Points, in no order, along strands that fork, close into loops and pass close to each other.
Points whose rows are less than 21.9 apart are linked; no others are. Some points are linked to none.
z_871: [-15  -8   6   5  16  -7   4  10 -12  19]
z_813: [ 17   2  -6  -5  -3  -6  17  -7  -8 -11]
z_204: [ 3  9 -5 -3  9 -3 -4 15  5 12]
z_235: [-27   9  30  17  15  12 -26 -14  -4 -18]
z_693: [-30  -1  21  17   9  17 -28 -11  -6 -16]
z_458: [ 12  11 -10 -10 -10  -2  -4   6  21   3]
z_841: [  0  -6   2  -7   6 -16  32  -8 -24  -1]
z_509: [  6  -4  -9  -6   3  -4  22  -5 -11 -10]
z_327: [ 27   8   7  -4  -6 -19  20 -10  -9   0]
z_203: [-11   3   9   7  10  -4 -24  12   1  13]
z_849: [ 10 -16 -13   4 -13   4   8  -8  10  -4]
z_382: [18  7 -6 -7 -4 -8  0  4 18  9]
z_524: [ 18  10 -10 -15 -16  -3   4  -5  21  -6]
z_202: [-24  20  12 -14  23   9  11  17 -17   0]
z_150: [  3   8 -14 -14  -6  11  -2   7  14 -11]
z_449: [  8  -6 -14  -2 -20   7  -4  -6  25   3]
z_804: [ -7   1  -4   5  -7   3 -30  10  15  10]
z_153: [ 17  -1  -4   1   1 -10   3   4  14  15]
z_549: [-12 -21  -6  11   6   8   8   3  -9   6]
z_514: [ 24   1  -1  -1 -16  -5  14 -17  -2 -11]
z_321: [  7  -4  -5   1   8 -11  16   0  -5   8]
z_884: [  5   5 -17 -14 -12  12   3  -2  11 -18]
z_82: [-18   6  18  11  12  -1 -31   3  -5   5]
z_924: [-15   6   6   4  -2   4 -36   9   9   1]
z_184: [ -5  -1  -2  -5  14  -7  16   9 -11   7]
z_444: [ 22   8   4  -5  -1 -18  27 -10 -19  -4]
z_42: [  1 -19 -12   8  -3   6  12  -4   2  -6]
z_205: [ 30   8  14  -6 -27  -4   6 -23   8  -2]
z_381: [  8 -15 -13   0 -23  10   0 -12  19  -6]
z_741: [-22   3  20  11  18  -4 -19   6 -13  12]
z_977: [ -1  -4  -8   2 -12   4 -17   5  22  11]
z_582: [ -5  -9  -7  -4   7   1  26  -3 -19  -8]
z_310: [ 30   3  12  -2 -25  -5  11 -20  -1  -8]
z_701: [-18  -4   4   9   5  15 -19   8  -6  -4]
z_820: [ -9 -10  -1  -9   8  -8  33  -7 -28  -5]
z_762: [  4  11 -13 -11  -4   4  -9  10  17  -2]
z_97: [ 15  -2  -3   1   4 -12  12   0   3   9]
z_285: [ -4   9   1   0  13  -4 -12  19   2  13]
z_462: [ -1 -23  -9  10   0   3  13  -2  -6   2]
z_308: [-23   4   8   9   6  16 -28   4  -2  -8]
z_240: [ 13   0   3  -5   4 -19  30  -7 -21   1]
z_500: [-29   0  14  14   5  23 -25  -1  -6 -15]
z_371: [-18 -12  -4   7   6  14  -4   6  -8  -3]
z_609: [ 15   9 -11 -13 -16   1   7  -7  12 -13]
z_705: [ 31  13   5  -6  -7 -16  13  -7   2   1]
z_731: [-19  12  12   4   4  12 -35   5   4  -9]
z_222: [-13  -8   0   6  15   0   0  12  -8  13]
z_585: [  1 -11 -12   2 -14   5  -9   0  23   8]
z_246: [-21   0  16   4  21  -7  -4  12 -17  18]

A fork is a point with three links, a tip a point with one. Leave the first point through the second and follow the links. Name the first fork or tip that comes.
z_82; z_203 | z_204
z_321; z_97 | z_458
z_204; z_285 | z_222
z_381; z_449 | z_308

Name the points in between on the shortest way along the links from the first point to the second, in order.
z_514; z_841 | z_813 > z_509 > z_582 > z_820
z_82; z_871 | z_741 > z_246
z_500; z_849 | z_308 > z_701 > z_371 > z_549 > z_462 > z_42
z_458; z_184 | z_382 > z_153 > z_97 > z_321
z_585; z_693 | z_977 > z_804 > z_924 > z_731 > z_308 > z_500
z_285; z_741 | z_203 > z_82
